Points, in no order, along strands that fork, close into loops and pass close to each other.
In the rows, zero is written as 100.
Points whose rows are less than 112 apart are linked; no others are. Some points are linked to none.
K230: |  51 |  35 |  95 | 116 | 133 |  95 | 100 |  78 |  97 |  89 | 140 | 157 | 110 |  99 |  97 |  75 | 108 | 134 |  56 |  86 | 167 | 104 | 115 | 120 |  76 |  96 | 109 | 128 |  79 |
K686: | 112 |  79 | 145 |  99 | 111 |  92 | 106 | 101 | 108 |  74 | 102 | 106 |  96 |  94 |  74 | 106 | 104 | 105 |  91 |  81 |  90 |  83 |  59 |  57 |  66 | 117 |  91 | 107 | 124 |
K548: |  97 |  64 |  93 |  85 |  94 | 131 | 150 | 104 | 143 |  97 |  54 |  54 | 124 |  93 |  89 | 154 | 125 | 160 | 141 |  84 |  87 |  71 |  80 |  63 |  70 | 130 | 112 | 180 | 113 |
K802: | 100 | 142 | 115 |  89 |  80 |  59 | 139 | 148 |  34 |  80 | 127 |  89 | 106 |  53 | 178 | 134 | 118 |  80 | 113 | 120 |  73 | 113 | 140 | 107 |  91 |  91 |  55 |  99 | 107 |
K754: | 168 | 120 |  65 | 136 | 103 | 104 |  75 |  75 |  84 | 133 | 126 |  86 | 100 | 112 | 113 |  85 |  98 |  87 | 130 | 126 | 102 | 115 | 130 | 128 | 117 |  70 | 134 |  57 | 106 |
K293: | 106 | 124 |  92 | 114 | 132 | 120 | 129 | 117 |  76 |  48 | 121 | 133 |  91 | 108 | 162 | 107 |  93 |  48 |  61 |  90 |  87 | 138 | 153 | 169 |  74 | 101 | 148 |  86 |  78 |
K713: |  96 | 107 | 120 |  85 |  89 |  93 |  83 |  65 |  64 | 100 | 115 | 103 |  69 | 138 |  68 |  55 |  91 |  88 |  95 | 134 |  57 | 126 |  83 | 119 |  92 | 103 | 124 |  56 | 118 |
K984: | 111 | 157 |  80 |  76 |  60 |  66 | 128 | 148 |  42 |  84 | 118 |  92 | 104 |  72 | 178 | 150 | 104 |  71 | 147 | 128 |  66 | 129 | 124 | 129 | 111 |  68 |  96 | 115 |  92 |
K266: | 134 | 139 |  75 | 107 |  92 | 125 |  76 |  65 | 122 | 121 | 104 |  79 |  89 | 152 |  74 |  61 |  92 |  95 | 117 | 133 | 100 |  96 |  84 |  99 | 144 | 116 | 117 |  79 | 129 |
K273: |  77 |  54 |  65 |  85 |  55 | 138 | 149 |  88 | 100 |  97 |  60 |  68 | 130 |  88 |  86 | 143 | 147 | 167 | 123 | 124 | 112 |  86 |  85 |  94 |  67 | 115 |  97 | 169 |  98 |
K194: | 151 | 137 | 137 | 130 | 112 |  78 |  78 | 125 |  94 |  56 | 128 | 103 | 100 | 128 | 102 |  90 |  83 |  74 |  77 | 103 |  66 | 101 |  94 |  84 |  99 |  93 | 109 |  72 | 154 |
K39: |  89 |  69 |  78 | 103 | 100 | 137 | 134 |  72 | 125 | 103 | 102 |  99 | 113 | 110 |  88 | 125 | 134 | 123 | 111 |  95 | 159 |  77 |  96 |  95 |  88 | 112 |  81 | 148 | 115 |
K657: |  56 |  60 | 148 | 116 | 143 |  90 | 136 | 115 | 122 |  75 |  74 | 124 |  97 |  67 | 116 | 106 |  83 |  86 |  67 |  50 | 140 |  88 | 114 |  65 | 114 | 134 |  79 | 132 |  42 |
K181: | 111 |  99 |  86 |  80 |  64 |  93 |  96 |  77 |  33 | 117 |  58 | 115 | 102 | 127 |  71 | 124 | 101 | 114 | 115 | 126 |  73 | 110 |  56 | 141 | 112 | 154 |  98 |  77 |  96 |
K36: | 127 | 161 |  92 |  90 |  82 |  78 |  69 | 114 | 132 | 131 |  54 |  82 | 105 |  87 |  59 |  90 |  63 | 129 | 149 | 109 |  64 | 105 |  44 |  58 | 111 | 107 | 156 |  87 | 105 |
K866: |  31 |  61 |  81 | 107 | 115 | 121 | 103 |  53 | 101 |  89 | 113 | 142 | 111 | 149 |  65 |  83 | 110 | 152 |  62 | 118 | 128 |  91 |  66 | 125 |  78 | 129 | 125 | 140 | 108 |
K728: | 184 | 117 |  73 |  76 | 107 |  67 |  75 | 107 | 106 | 125 |  88 |  75 |  97 |  97 | 114 |  84 |  89 |  87 | 127 |  89 |  63 | 104 | 157 |  93 | 144 |  89 | 118 |  69 | 138 |
K119: | 121 | 163 |  71 | 104 |  84 |  89 | 103 | 103 |  67 | 112 |  88 | 108 | 102 | 111 | 120 | 123 |  76 |  67 | 140 | 129 |  74 | 135 | 107 | 164 | 102 |  80 | 155 |  61 |  84 |
K40: | 121 |  96 |  67 |  92 |  61 | 140 | 123 |  93 | 114 | 103 |  74 |  83 | 124 | 112 |  75 | 119 | 124 | 133 | 125 | 114 | 106 |  85 |  80 | 101 |  82 | 138 |  75 | 145 | 121 |
K590: | 116 | 135 | 115 | 103 |  36 | 130 | 107 | 110 | 129 |  91 | 106 | 117 |  97 | 100 |  90 | 155 | 133 |  62 | 107 | 120 | 118 | 101 |  50 |  76 | 130 |  79 |  57 |  88 | 135 |
K417: |  36 |  75 |  98 |  86 | 107 | 127 |  76 |  50 | 121 |  82 | 114 | 114 |  87 | 155 |  62 |  67 |  87 | 121 |  83 | 103 |  94 |  88 |  53 | 122 |  92 | 109 | 125 | 135 | 105 |
K379: |  80 | 100 |  77 |  95 |  83 | 116 |  92 |  81 |  93 | 144 |  84 | 133 |  97 |  82 |  84 |  94 | 114 |  77 |  67 | 113 | 135 | 134 |  97 | 144 | 115 |  44 | 109 |  60 |  63 |
K664: | 125 | 124 | 129 | 105 |  62 | 105 | 129 | 113 | 131 | 109 |  91 |  96 | 118 |  57 | 114 | 124 | 136 |  62 |  94 | 126 | 130 |  94 |  83 |  50 | 120 |  86 |  33 |  98 | 129 |
K368: | 161 | 150 | 119 | 174 | 101 |  95 |  73 | 103 | 116 | 102 | 120 |  82 | 107 | 139 |  93 |  74 |  81 |  67 |  91 | 159 |  58 | 110 |  77 | 106 | 152 |  85 | 136 |  40 | 144 |
K617: | 139 | 166 |  93 | 142 |  92 |  94 |  64 | 117 | 107 | 143 |  60 |  77 |  94 | 122 |  86 |  79 |  56 |  82 | 145 | 151 |  56 |  94 |  84 | 135 | 166 | 125 | 172 |  40 | 112 |
K319: | 183 | 149 | 116 | 150 | 122 |  63 |  75 | 132 |  99 |  75 | 119 |  80 | 110 | 125 | 109 |  74 |  61 |  70 | 113 | 131 |  47 | 110 | 111 | 102 | 118 |  75 | 149 |  70 | 173 |
K681: | 127 | 163 |  58 |  80 |  65 |  64 | 122 | 125 |  42 | 116 |  85 | 108 | 104 |  87 | 160 | 155 | 103 |  58 | 154 | 134 |  50 | 136 | 105 | 154 | 122 |  74 | 138 |  83 | 100 |
K951: | 144 | 154 | 124 | 107 |  77 |  79 | 126 | 126 | 105 |  81 |  97 | 119 | 125 |  74 | 136 | 141 | 108 |  54 |  69 | 102 | 117 | 111 |  84 |  61 | 124 |  99 |  63 |  99 | 113 |
K38: |  86 | 137 | 114 |  79 |  92 |  90 | 127 |  68 |  62 |  68 | 106 | 109 |  97 | 137 | 104 |  69 | 103 |  96 |  67 | 113 |  68 | 132 |  92 | 113 |  90 | 135 |  98 |  70 | 123 |
K941: |  76 |  55 |  88 |  83 | 117 |  89 |  88 |  84 |  99 |  92 | 112 |  67 |  94 | 111 |  79 |  76 | 105 | 152 | 136 |  79 |  68 |  70 | 110 |  68 |  60 | 115 | 114 | 140 | 129 |
K537: |  46 |  19 |  83 |  91 | 113 | 104 | 101 |  72 |  94 |  98 | 134 | 127 | 102 | 125 |  74 |  73 | 126 | 152 |  62 | 103 | 147 |  80 | 107 | 120 |  61 |  89 |  98 | 138 | 124 |
K172: |  74 |  25 |  73 |  78 | 103 | 103 | 100 |  84 | 114 | 125 |  86 |  62 |  82 |  68 |  83 |  83 | 109 | 181 | 157 |  86 |  79 |  70 | 156 |  66 |  53 | 125 | 110 | 149 | 101 |
K983: | 105 |  66 | 148 |  85 | 118 |  72 |  79 | 108 |  96 |  79 | 112 |  87 |  61 |  85 |  97 |  41 |  75 |  57 |  78 |  87 |  50 | 101 | 132 |  90 |  73 |  76 |  96 |  93 |  81 |
K727: | 107 | 115 |  69 |  75 | 122 |  73 |  59 |  95 | 110 | 100 | 115 |  86 | 107 | 145 |  77 | 105 |  72 | 139 | 137 |  65 |  60 |  79 |  90 |  93 | 123 | 102 | 127 | 104 | 134 |
K260: |  92 | 145 |  81 | 112 |  79 | 110 | 102 |  92 |  74 | 112 | 130 | 122 | 110 | 116 | 111 | 169 |  98 |  99 | 134 |  96 | 126 | 112 |  64 | 111 | 128 | 105 |  97 |  94 |  85 |
K518: | 167 | 129 |  91 |  85 |  95 |  82 | 104 | 117 | 127 | 102 |  81 |  60 | 104 |  99 | 109 |  73 |  90 |  73 |  96 |  92 | 101 |  90 | 157 |  90 | 130 | 108 |  81 |  95 | 118 |
K651: |  76 | 152 |  81 | 100 | 101 |  79 | 108 | 119 |  55 | 102 | 131 |  87 | 122 |  90 | 137 | 124 | 108 | 125 | 130 | 109 |  89 | 106 | 103 | 107 |  79 |  63 |  81 |  71 | 116 |
K114: | 115 | 116 |  77 | 107 |  94 | 121 |  69 | 110 | 112 |  84 |  74 |  97 | 113 | 147 |  66 |  66 |  66 | 113 | 105 | 105 |  74 |  95 |  69 | 137 | 106 | 129 | 112 | 114 |  89 |
K959: |  87 | 105 |  99 | 120 | 120 | 110 |  87 |  96 | 130 |  87 | 128 | 131 |  97 | 116 | 117 |  48 |  95 |  71 |  34 |  90 | 121 | 104 | 135 | 134 |  94 |  74 |  91 |  94 |  82 |
K533: | 102 |  83 |  96 |  74 |  52 |  99 |  92 | 104 |  67 | 117 |  77 | 127 | 105 |  68 |  91 | 152 | 109 |  96 | 133 |  83 |  85 | 124 |  54 | 102 | 104 |  84 |  84 |  93 |  66 |
K541: |  22 |  39 | 123 | 105 |  94 | 132 | 124 | 112 | 135 |  79 | 121 |  88 |  58 |  69 |  81 |  84 | 125 | 116 | 118 |  90 | 138 |  87 | 131 |  97 |  63 |  65 |  78 | 133 |  90 |
K873: | 154 | 138 | 135 | 111 | 116 |  76 |  97 | 145 | 140 |  77 |  92 | 117 | 127 |  93 | 108 | 123 |  93 |  83 |  50 |  74 | 125 |  81 | 101 |  49 | 128 |  94 |  78 |  94 | 133 |
K920: |  23 |  17 | 120 | 113 | 109 | 142 | 132 |  82 | 140 |  76 | 112 | 103 |  78 | 108 |  65 |  92 | 132 | 135 | 102 |  89 | 129 |  87 |  94 | 111 |  53 |  64 | 120 | 170 | 102 |
K598: | 132 | 130 |  90 | 102 |  83 | 129 | 109 |  53 | 116 | 125 |  80 | 105 |  97 | 130 |  79 |  87 | 112 |  79 |  81 | 132 | 130 | 103 |  64 |  87 | 131 | 133 |  89 |  89 | 115 |
K162: |  74 |  54 | 114 | 131 | 129 |  76 | 115 | 105 | 103 |  80 |  81 |  75 |  81 |  93 | 102 |  69 |  93 | 126 |  69 | 115 | 140 |  61 | 158 |  87 |  71 | 156 |  54 | 140 |  86 |
K344: |  80 |  61 |  93 | 108 | 125 |  99 | 109 | 103 | 126 |  89 | 101 |  61 | 100 | 105 |  89 |  69 | 109 | 140 |  97 |  93 | 114 |  49 | 130 |  85 |  77 | 131 |  75 | 146 | 121 |
K510: |  49 |  53 | 135 | 123 | 123 | 115 | 145 | 112 |  95 |  81 | 101 | 134 | 105 |  62 | 128 | 132 | 116 | 106 |  65 |  67 | 156 |  91 | 117 |  89 |  97 | 127 |  53 | 116 |  67 |
K256: | 104 | 156 | 109 |  97 |  57 | 118 | 103 | 124 | 100 | 104 | 101 | 140 | 109 | 113 | 118 | 161 | 117 |  46 |  81 | 119 |  88 | 124 |  65 | 115 | 145 |  88 |  74 |  69 | 100 |
K55: | 112 |  60 | 109 |  81 |  69 |  98 | 128 | 126 | 111 |  79 |  43 |  66 | 134 |  68 |  92 | 144 | 121 | 145 | 135 |  84 |  68 |  77 |  79 |  55 |  73 | 133 |  75 | 158 | 104 |
K536: | 136 | 101 |  62 |  71 | 110 |  83 |  55 | 103 | 112 | 139 |  96 |  84 |  97 | 127 |  88 |  69 |  82 | 112 | 119 |  81 |  53 |  95 | 123 | 103 | 129 |  85 | 109 |  82 | 132 |
K227: |  65 | 116 |  87 |  65 |  87 |  94 | 107 |  93 |  74 | 113 | 113 | 114 |  87 |  77 | 114 | 102 | 115 |  86 |  94 | 100 | 133 | 140 | 121 | 125 | 103 |  52 | 102 |  76 |  68 |
K196: | 131 | 167 |  80 | 109 |  80 |  97 |  65 | 120 | 119 | 145 |  45 |  81 | 102 |  98 |  77 |  59 |  43 | 111 | 149 | 135 |  53 | 115 |  66 | 109 | 128 | 115 | 167 |  62 |  94 |
K561: | 131 | 151 | 116 | 103 | 115 |  69 |  97 | 135 |  75 |  79 | 127 |  90 | 110 |  89 | 126 | 120 |  86 |  94 | 112 |  98 |  75 | 119 |  99 |  83 |  87 |  87 | 108 |  66 | 130 |
K24: |  94 |  49 | 109 |  82 | 128 |  72 |  75 | 117 |  99 |  98 |  92 |  73 |  73 |  95 | 105 |  17 |  78 |  98 |  75 |  99 |  73 |  72 | 162 | 121 |  78 | 111 |  79 | 108 |  97 |
K450: |  59 |  67 | 146 |  94 | 156 |  82 | 116 |  87 | 125 |  86 | 106 | 110 |  97 |  77 | 102 |  61 |  76 |  84 |  72 |  58 | 138 |  90 |  85 |  54 |  99 |  89 | 109 | 129 |  66 |
K255: | 124 |  96 | 141 |  76 |  70 | 102 |  90 | 100 |  73 |  80 |  96 | 127 |  82 |  97 |  81 | 140 |  92 |  73 | 113 |  64 |  76 | 139 |  60 |  99 | 110 |  97 | 113 |  74 |  79 |
K818: |  82 |  47 | 119 | 133 | 102 | 132 | 142 |  88 | 125 |  96 | 109 | 121 | 101 |  67 | 103 | 116 | 135 | 100 |  86 |  86 | 192 |  84 | 119 |  90 |  77 | 112 |  60 | 144 |  90 |
K699: | 119 | 179 |  89 | 115 | 110 | 104 |  85 |  94 |  94 | 120 |  89 | 106 |  78 | 149 | 110 | 116 |  75 |  53 | 104 | 130 |  76 | 119 | 108 | 158 | 143 |  94 | 178 |  35 | 100 |
K353: |  84 | 106 | 120 | 103 |  75 | 114 | 106 | 164 | 145 |  65 |  69 |  80 | 115 |  77 |  94 |  97 | 101 |  82 |  82 |  69 |  91 |  83 | 130 |  96 | 106 |  94 |  40 | 109 |  71 |
K512: |  86 |  54 |  43 |  75 |  54 | 112 | 112 |  87 |  89 |  93 |  60 |  81 | 135 |  84 |  87 | 111 | 124 | 180 | 129 | 114 | 109 | 108 | 120 | 105 |  92 | 119 | 101 | 152 |  74 |
K35: |  75 |  47 |  77 |  69 |  77 | 116 | 109 |  89 |  85 | 116 |  71 | 118 | 123 |  79 |  80 | 149 | 121 | 132 | 138 |  68 | 101 | 105 |  59 |  94 |  92 |  92 |  99 | 120 |  77 |
K804: |  49 | 141 |  93 |  81 |  71 | 114 | 129 |  93 |  71 | 106 | 113 | 141 | 103 |  85 | 137 | 137 | 124 |  86 |  81 | 120 | 140 | 134 |  87 | 134 | 118 |  74 |  74 |  90 |  74 |
K463: |  98 |  71 | 141 |  88 | 126 |  76 |  65 | 106 | 125 | 112 | 131 |  72 |  55 |  75 |  98 |  61 |  93 |  69 | 104 |  84 |  58 |  88 | 123 |  51 | 101 |  51 | 107 |  78 | 110 |
K292: |  66 |  47 | 124 | 107 | 145 | 104 | 119 |  89 | 144 |  76 | 100 |  87 |  98 |  95 |  95 |  81 |  84 | 105 |  81 |  69 | 132 |  57 |  95 |  71 |  77 | 116 |  99 | 171 |  92 |
K378: | 109 |  84 | 107 |  88 | 116 |  75 |  55 | 127 | 128 | 117 | 115 |  75 |  91 |  67 | 100 |  72 |  88 | 108 | 140 |  62 |  41 |  83 | 141 |  69 |  88 |  55 | 107 |  83 | 101 |
K77: |  99 | 118 | 112 |  97 |  83 |  93 |  70 |  70 |  46 | 125 |  88 | 109 |  74 | 148 |  61 |  88 |  79 | 112 | 111 | 126 |  74 | 100 |  64 | 138 | 107 | 162 | 133 |  54 | 110 |
K947: | 142 | 142 |  77 | 163 | 115 | 108 |  77 |  91 | 103 | 134 | 113 |  88 |  96 | 141 | 110 |  87 |  94 |  55 |  89 | 155 |  82 | 107 | 102 | 149 | 140 |  79 | 132 |  28 | 113 |
K423: |  77 |  33 |  81 |  92 | 110 | 137 |  96 |  77 | 100 | 108 |  64 | 118 | 113 | 120 |  53 | 118 | 106 | 139 | 113 |  69 |  98 |  85 |  34 | 109 |  76 | 112 | 122 | 126 |  91 |
K717: | 147 | 118 |  96 | 106 | 136 |  84 |  78 | 112 | 147 | 100 | 103 |  68 |  98 | 118 | 127 |  53 |  74 |  52 |  54 |  94 | 101 |  83 | 158 |  96 | 138 |  87 |  93 |  93 | 106 |
K65: | 107 | 108 | 118 | 100 | 132 | 118 |  87 | 104 |  54 |  60 | 141 | 137 |  88 | 133 | 132 | 118 |  80 |  54 |  64 |  65 |  72 | 130 | 113 | 151 |  87 | 108 | 138 |  80 |  78 |
K916: | 153 |  87 |  61 | 133 | 129 |  96 |  43 |  85 | 106 | 140 | 116 |  91 | 107 | 113 | 104 |  47 |  93 |  79 |  88 | 126 |  85 |  93 | 106 | 129 | 106 |  52 | 120 |  69 | 112 |
K461: |  98 | 135 | 111 |  96 |  64 | 128 | 112 | 121 |  53 | 110 | 124 | 155 |  97 |  76 | 153 | 156 | 121 |  50 |  82 | 116 | 102 | 139 |  76 | 139 | 102 |  79 |  88 |  80 |  73 |
K206: |  96 | 128 |  60 | 110 | 110 | 113 |  90 | 113 |  83 | 109 | 105 | 136 | 108 | 131 | 117 |  86 | 105 |  76 |  67 | 112 |  86 | 122 | 134 | 182 |  98 |  69 | 109 |  64 | 106 |
K755: |  76 |  17 |  55 |  93 |  87 |  96 |  98 | 105 |  99 |  97 |  77 |  74 | 109 |  63 |  86 |  85 | 109 | 188 | 131 | 102 | 119 |  88 | 161 |  96 |  67 | 115 | 115 | 148 |  68 |
K111: | 109 |  95 | 105 | 107 | 137 |  71 |  71 | 132 | 139 | 107 |  91 |  56 |  88 |  90 | 117 |  25 |  77 |  80 |  78 | 105 |  81 |  71 | 163 |  98 | 103 |  76 |  89 |  94 |  97 |
K63: | 118 | 112 | 168 | 101 | 113 |  86 |  91 | 115 |  88 |  57 | 141 | 122 |  87 | 114 | 111 | 118 |  96 |  83 |  64 |  71 |  88 | 112 |  76 |  63 |  91 | 110 |  86 |  84 | 138 |
K78: | 107 |  55 |  77 |  86 | 114 | 113 |  75 |  85 | 111 | 111 |  95 |  87 | 103 | 114 |  79 |  15 |  91 | 128 |  94 | 122 | 106 |  79 |  84 | 110 |  61 | 106 |  98 | 141 | 116 |
K905: |  93 |  66 |  83 | 113 |  79 | 111 | 102 |  63 |  63 |  45 |  91 |  96 | 127 | 138 |  81 |  95 |  86 | 144 | 102 |  98 |  97 | 112 |  90 | 112 |  82 | 152 | 123 | 129 |  70 |
K56: |  66 | 102 |  80 | 107 | 104 | 104 | 126 | 127 | 125 |  83 |  79 | 126 | 149 |  97 | 106 |  85 | 108 | 122 |  57 |  82 | 130 | 108 | 117 | 127 |  87 |  98 |  77 | 119 |  57 |
K501: |  76 | 122 |  81 | 107 | 102 | 128 | 115 | 125 |  89 |  68 | 101 | 160 | 115 | 107 | 139 | 104 | 113 |  77 |  35 |  96 | 114 | 141 | 142 | 174 |  92 |  75 | 111 |  90 |  61 |
K708: | 102 | 136 |  78 | 105 | 105 | 102 |  48 |  82 | 126 | 160 |  99 |  98 |  90 | 108 |  76 | 123 |  87 | 107 | 150 |  97 | 100 |  93 |  59 |  76 | 140 |  76 | 145 |  62 |  98 |
K830: |  99 |  53 | 140 |  90 | 111 | 105 | 137 |  65 |  96 |  71 | 120 | 101 |  88 |  91 |  90 | 138 | 123 | 104 |  98 |  71 | 126 |  89 |  81 |  46 |  72 | 141 |  87 | 127 | 114 |
K106: | 110 | 122 | 100 | 110 | 103 | 112 | 108 |  93 | 107 |  72 | 111 | 119 | 125 | 123 | 102 |  92 |  95 |  89 |  66 |  78 | 118 | 106 | 110 | 119 | 109 | 116 |  91 | 106 |  85 |
K405: |  69 | 145 | 103 | 103 | 114 | 120 |  98 |  81 |  67 | 130 | 162 | 104 |  83 | 103 | 129 | 120 | 115 |  88 |  99 | 116 | 122 | 126 |  88 |  90 | 115 |  62 |  99 |  38 | 106 |
K443: |  73 |  62 | 121 | 100 | 101 | 110 | 101 | 118 | 133 | 100 | 100 |  71 |  64 |  55 |  82 |  79 | 111 | 101 | 127 |  79 | 114 |  74 | 131 |  63 |  74 |  79 |  83 | 114 |  81 |
K648: | 138 |  95 |  80 |  82 |  81 | 102 | 117 | 122 | 110 |  86 |  64 | 103 | 147 | 118 |  77 | 150 | 110 | 119 |  96 |  91 |  96 |  71 |  56 |  80 | 109 | 142 |  64 | 134 | 133 |
K680: | 105 |  67 |  71 |  81 | 119 | 100 |  68 |  60 | 120 | 138 | 121 |  84 |  77 |  93 |  80 |  68 | 106 | 106 | 113 |  80 | 126 |  87 | 121 |  89 | 106 |  67 | 103 | 105 | 101 |
K490: | 100 | 123 | 128 | 102 | 112 | 107 | 118 |  93 |  73 | 113 | 157 | 105 | 102 |  87 | 132 | 144 | 125 |  85 |  92 | 105 | 131 | 109 |  69 |  52 |  94 |  80 |  68 |  63 | 127 |
K226: | 143 | 161 | 107 | 151 | 111 |  87 |  73 |  77 | 121 | 119 | 110 |  81 | 102 | 151 |  82 | 101 |  91 |  88 |  94 | 150 |  99 |  89 |  54 |  82 | 158 | 107 | 120 |  57 | 156 |
K342: | 143 |  68 | 115 |  84 | 106 |  81 |  91 | 104 |  98 | 116 |  92 |  85 |  98 |  72 |  83 |  99 | 107 |  94 | 103 |  75 | 105 |  82 | 101 |  54 |  90 | 110 |  76 | 103 | 117 |
K160: | 136 | 128 | 102 |  62 |  66 |  65 | 117 |  93 |  49 | 108 |  60 | 123 | 120 |  99 | 105 | 141 |  95 |  90 |  94 | 105 |  81 | 122 |  54 | 110 | 130 | 134 | 101 |  88 |  98 |
K945: |  46 |  28 | 140 | 125 | 153 |  78 |  88 | 107 | 123 |  58 | 111 |  73 |  82 | 101 | 107 |  96 |  54 | 116 | 104 |  64 |  96 |  57 | 118 |  66 |  83 | 133 | 105 | 169 |  71 |
K209: |  93 |  93 | 136 | 123 | 114 | 101 | 130 |  70 |  94 | 112 | 130 |  94 | 103 |  67 | 111 |  97 | 123 |  87 |  89 | 106 | 157 |  96 |  75 |  44 |  70 |  89 |  77 |  83 | 114 |
K715: |  92 | 105 | 122 |  80 |  68 | 106 | 140 | 108 | 103 |  84 |  90 |  94 | 109 |  67 | 100 | 164 | 117 | 106 | 137 |  85 | 111 | 103 |  59 |  58 |  97 |  97 |  80 | 134 | 105 |
K167: |  99 | 154 | 113 |  87 |  82 |  94 | 134 |  90 |  57 |  82 |  79 | 145 | 114 | 125 | 111 | 120 | 103 |  79 |  57 | 113 |  79 | 138 |  72 | 118 | 104 | 143 |  95 |  73 | 100 |
K259: | 153 | 112 |  60 |  69 |  60 | 122 |  92 | 107 | 124 | 112 |  75 |  71 |  97 |  77 |  97 |  62 |  91 | 135 | 162 | 101 |  82 | 123 | 132 |  82 | 112 | 121 | 114 | 127 |  80 |
K577: | 121 | 107 |  68 |  80 |  91 | 100 |  84 |  72 | 117 | 142 | 105 |  96 |  96 |  80 |  77 | 112 | 107 | 120 | 152 |  83 | 106 | 109 |  95 |  75 | 110 |  70 | 116 |  88 |  95 |
K600: | 124 |  86 |  81 |  67 |  78 | 120 | 113 |  64 |  89 | 146 |  67 | 110 | 106 |  89 |  69 |  93 | 123 |  88 |  75 | 111 | 133 | 107 |  68 |  96 |  98 |  98 |  75 |  93 | 102 |
K972: |  59 |  96 | 111 |  98 |  92 |  92 | 122 | 138 | 113 |  78 |  77 |  85 | 102 |  67 | 107 |  86 | 104 | 107 |  78 |  91 | 115 |  93 | 154 | 110 |  94 | 108 |  57 | 117 |  48 |
K855: |  46 |  56 | 138 | 149 | 147 |  66 |  81 | 128 | 124 |  68 |  99 |  74 |  35 |  92 | 102 |  99 |  52 | 102 | 103 |  90 | 102 |  67 | 135 |  84 | 100 | 147 |  63 | 145 |  63 |
K71: |  59 |  73 | 120 | 120 | 137 | 120 | 112 |  95 |  91 |  97 | 137 | 157 | 116 |  82 | 123 |  94 | 108 | 103 |  53 |  66 | 141 | 104 |  96 | 100 |  73 |  93 |  83 |  99 |  78 |
K827: | 114 | 171 | 113 | 123 |  85 | 104 |  60 | 108 | 113 | 137 |  83 | 108 |  88 | 135 |  75 | 135 |  64 |  75 | 113 | 126 |  88 |  95 |  74 | 135 | 163 | 110 | 145 |  37 |  95 |
K665: |  97 |  64 |  97 | 102 | 129 |  67 |  57 | 115 |  97 |  96 | 124 |  92 |  83 |  78 | 111 |  73 |  65 | 109 | 137 |  58 |  68 |  84 | 153 | 103 |  82 |  82 | 122 | 114 |  62 |
K833: |  65 |  36 | 132 | 136 | 123 |  86 |  76 | 132 | 138 |  98 |  91 |  63 |  27 |  64 |  80 |  84 |  86 | 106 | 142 |  92 |  96 |  58 | 145 |  74 |  77 | 116 |  71 | 140 |  74 |
K579: | 106 | 124 | 100 | 111 | 128 | 129 | 101 | 116 | 115 |  96 | 114 | 128 |  99 | 111 | 140 |  76 | 112 |  37 |  20 | 104 |  83 | 121 | 150 | 146 |  97 |  65 | 102 |  49 | 108 |
K935: |  85 | 174 |  90 |  76 | 104 |  87 | 118 | 125 |  54 | 132 | 141 |  98 | 106 |  79 | 163 | 146 | 116 |  90 |  99 | 127 |  98 | 125 |  85 |  92 | 122 |  59 |  88 |  50 | 108 |
K942: |  59 |  80 |  81 | 110 |  94 | 128 |  80 |  68 | 101 | 107 |  86 | 100 |  89 | 139 |  50 | 103 |  95 | 146 | 137 | 106 |  94 |  83 |  40 | 114 |  72 | 130 | 136 | 118 | 107 |
K14: | 119 |  60 |  98 |  71 | 114 |  86 | 106 |  74 |  89 | 121 |  85 |  97 | 100 |  76 |  86 |  70 | 102 |  93 |  80 |  87 | 128 |  99 | 123 |  95 |  92 | 106 |  81 | 112 |  85 |
K594: | 123 |  73 | 104 |  91 |  95 |  90 | 116 | 112 |  98 |  54 |  72 |  88 | 139 | 126 |  92 | 116 | 103 | 128 |  77 |  78 |  82 |  91 |  97 |  90 | 100 | 154 |  68 | 130 | 109 |
K930: |  83 | 102 |  91 |  76 |  79 | 118 | 112 |  60 |  93 | 157 |  86 | 127 | 100 |  71 |  73 | 113 | 117 |  84 | 103 | 110 | 147 | 126 |  51 |  96 | 123 |  67 | 107 |  72 |  78 |
K9: |  55 | 125 | 103 | 102 | 108 | 103 | 131 |  67 | 120 |  98 | 134 |  81 |  99 |  90 | 100 |  59 | 122 | 104 |  75 | 127 | 143 | 100 |  96 |  64 |  79 |  77 |  90 |  88 | 108 |
K853: |  76 | 102 |  99 |  73 |  81 |  75 | 118 | 119 |  50 |  90 | 120 |  87 | 115 |  60 | 141 | 138 | 125 | 122 | 130 |  98 |  81 | 110 | 119 |  98 |  81 |  86 |  55 |  98 |  92 |

A tip is a point with one link. Name the tips that can be reached along the links from each point below, in the order of the rows.
K71 | K920, K162, K55, K255, K594
K518 | K727, K665
K206 | K353, K65

How many points has the smallest loop of links through each point below? Write none if it is on no loop.
K119 | 12
K63 | 11
K292 | 13
K537 | none
K951 | none
K160 | 6

A fork is a point with three links, a tip a point with one. Leave the first point through the second and follow the links. Name the first fork or tip that comes.
K665, K378 | K727
K255, K533 | K510
K353, K972 | K65
K873, K951 | K600
K536, K728 | K665
K65, K293 | K353
